Each row is a point on a landscape with many peaks, with its height.
A climber steps from a point to the highest of its 4 nearest points, and stops where none of them is higher. Distance is the straight distance between rows; heights are no part of it.
<82>: [-2.14  2.06 -0.24  1.23 -0.35  0.32  0.11  0.75 -4.11  0.67]  (h 6.20)
<233>: [ 4.14  7.01  1.91  2.17 -0.81 -4.50 -1.72  1.10  5.92  0.29]  (h 0.59)
<116>: [ 3.74 -1.99  2.13 -2.32 -3.65  3.80 -1.64 -2.66 -4.45 -1.07]  (h 3.28)
<500>: [-0.16 -0.41 -3.81 -0.10  1.27  0.75 -0.36  1.49 -5.53 -1.70]  (h 2.60)
<143>: [ 1.14 -2.05 -6.12 -1.21  2.03  0.41  0.10  1.16 -4.87 -2.26]  (h 2.27)
<481>: [-2.79  1.78  2.46  1.79  1.59 -3.01 -0.84 -1.80  3.92  0.41]  (h 2.77)
<331>: [ 0.83  5.50  2.12  0.06 -4.06  0.68  1.58  0.01 -0.94  3.15]  (h 2.59)
<208>: [-3.82 -1.81  1.42  2.47  1.71 -1.84 -0.20 -0.26  2.18  0.67]  (h 1.54)
<572>: [-3.83 -3.97 -4.33  2.07  1.17  0.05  1.22  1.85 -0.57 -0.40]  (h 1.48)
<551>: [ 0.48  5.03  1.93  1.63  0.41 -4.19 -1.34 -1.03  5.25  0.82]  (h 2.07)
<493>: [-1.72  1.80  5.56 -2.98  1.98  3.33  0.48  0.97  7.87 -3.49]  (h 4.07)
<286>: [ 1.47  2.69  2.13 -1.72 -4.14  3.52  0.61 -1.30 -3.66  0.54]  (h 3.91)
<218>: [-0.25  3.71  1.53 -0.97 -3.07  1.97  0.73 -0.41 -4.14  1.32]  (h 3.31)
<504>: [ 4.33 -2.64 -4.71 -2.87  2.08  0.38 -0.52  0.26 -5.81 -1.72]  (h 2.32)
<34>: [ 0.26  4.79  1.81 -0.41 -3.41  2.10  1.13 -0.55 -2.71  1.71]  (h 3.25)
<546>: [-3.26 -6.22 -4.68  0.44  1.91  1.30  2.54  1.99  2.25  0.64]  (h 0.18)
<560>: [-1.23  1.38 -1.42  0.29 -0.44  0.85  0.06  1.24 -5.26 -0.21]  (h 3.62)
<501>: [-2.08 -1.74  5.24 -1.14  2.99  0.76 -0.23 -0.36  6.21 -2.10]  (h 5.34)
<194>: [ 0.31  6.08  1.89  1.17 -1.93 -2.23  0.80 -0.44  0.86  3.41]  (h 2.51)
<10>: [-3.75 -5.47 -2.22  2.02  2.01  0.22  0.89  1.41  1.35  0.52]  (h 1.75)
<121>: [ 5.69 -5.44  0.49 -2.55 -2.35  2.13 -1.77 -2.67 -5.45 -0.10]  (h 1.03)
<328>: [-2.44 -7.01 -2.59  0.42  2.58  0.90  2.23  2.54  3.14  1.24]  (h 0.71)
<348>: [-1.38  2.99  4.46 -2.70  1.03  2.39  0.64  0.88  9.11 -4.49]  (h 5.50)
<97>: [ 1.62  6.67  1.98  1.78 -1.37 -3.26  0.16  0.13  3.11  3.21]  (h 2.65)
<409>: [-1.42 -3.71 -8.41 -0.74  2.49  0.74  1.58  0.35 -1.80 -1.96]  (h 1.59)
<85>: [ 4.90 -3.54  1.98 -2.23 -3.26  3.05 -1.99 -3.07 -4.34 -0.71]  (h 2.18)
<172>: [-1.92  4.27  0.85  0.93 -1.26 -0.33  0.57  0.11 -2.24  1.91]  (h 1.68)
<470>: [ 6.57 -6.18 -1.26 -2.83 -0.91  0.92 -0.74 -1.58 -5.08  1.17]  (h 1.63)
<268>: [-1.45  2.56  3.34  0.47  1.50 -2.67 -1.38 -1.71  6.80 -1.93]  (h 3.61)
<337>: [ 2.03  0.07  1.04 -2.11 -2.33  3.07 -0.77 -0.45 -5.97 -0.72]  (h 5.12)
<351>: [-2.24  0.71  4.09  0.34  1.86 -1.69 -1.06 -1.63  6.36 -1.35]  (h 4.28)
<509>: [-3.69 -0.12  1.25  2.71  1.21 -2.38 -0.46 -0.53  1.89  1.00]  (h 0.93)
<240>: [ 5.92 -3.84 -1.53 -3.31 -0.33  1.29 -0.96 -0.51 -6.08 -0.63]  (h 2.37)
<416>: [ 6.18  6.58  2.69  2.79 -4.58 -2.14 -0.04  2.61  4.99  2.79]  (h 5.46)
<293>: [-2.96  2.65  1.31  2.21  0.46 -2.68 -0.28 -0.66  0.69  1.68]  (h 4.90)
<555>: [-2.04  0.03 -2.81  1.27  0.66  0.34  0.26  1.68 -4.82 -0.69]  (h 2.96)
<265>: [ 0.27  4.52  2.47 -0.55  0.09 -2.10 -1.19 -0.10  8.94 -4.58]  (h 2.76)
<383>: [-3.39 -0.60  2.29  2.01  1.64 -2.35 -0.61 -1.04  3.81  0.00]  (h 2.56)
<118>: [-2.37 -2.33 -5.20  1.02  1.48  0.25  0.58  1.77 -2.80 -1.20]  (h 2.19)
<270>: [ 1.16 -2.56 -7.47 -1.96  3.04  0.53  0.20  0.43 -4.35 -2.38]  (h 2.10)
<190>: [-3.23 -5.48  1.20  1.57  2.43 -0.49  0.44  1.22  3.71  0.27]  (h 3.52)
<117>: [ 3.25 -1.22 -0.56 -2.17 -0.86  2.41 -0.92  0.33 -6.43 -1.10]  (h 3.71)
<516>: [-4.10 -0.25  0.30  2.79  1.20 -1.92 -0.43 -0.02  0.17  0.95]  (h 0.13)
<362>: [ 6.62 -6.43 -0.69 -2.46 -2.28  1.38 -1.43 -2.83 -4.70  1.19]  (h 1.12)
<256>: [ 3.73  6.73  2.16  1.56 -4.10 -1.82  1.34  0.99  2.72  4.04]  (h 5.56)
<309>: [-2.61 -5.20 -8.64 -2.14  2.56  1.80  2.70  0.26  0.37 -1.26]  (h 0.97)
<91>: [-2.86 -4.06  3.63  0.59  2.74 -0.39 -0.16  0.46  4.73 -0.43]  (h 4.45)
<31>: [-1.50  4.64  1.07  1.64 -0.63 -1.65  0.09 -0.40 -0.24  2.91]  (h 1.08)

Where does a climber stop that starts at each point below?
<328> => <501>
<10> => <501>
<331> => <337>
<34> => <337>
<268> => <501>
<309> => <82>
<500> => <82>

Call two points neighbours if one is among the 4 nearest of the other. Go from one point of each pair to the other, from neighbour to neighbour, staying as high as possible. Name the lowest point that can't be avoided.
<501>, <337> => <551>
<501>, <293> => <481>
<337>, <256> => <331>
<337>, <82> => <218>
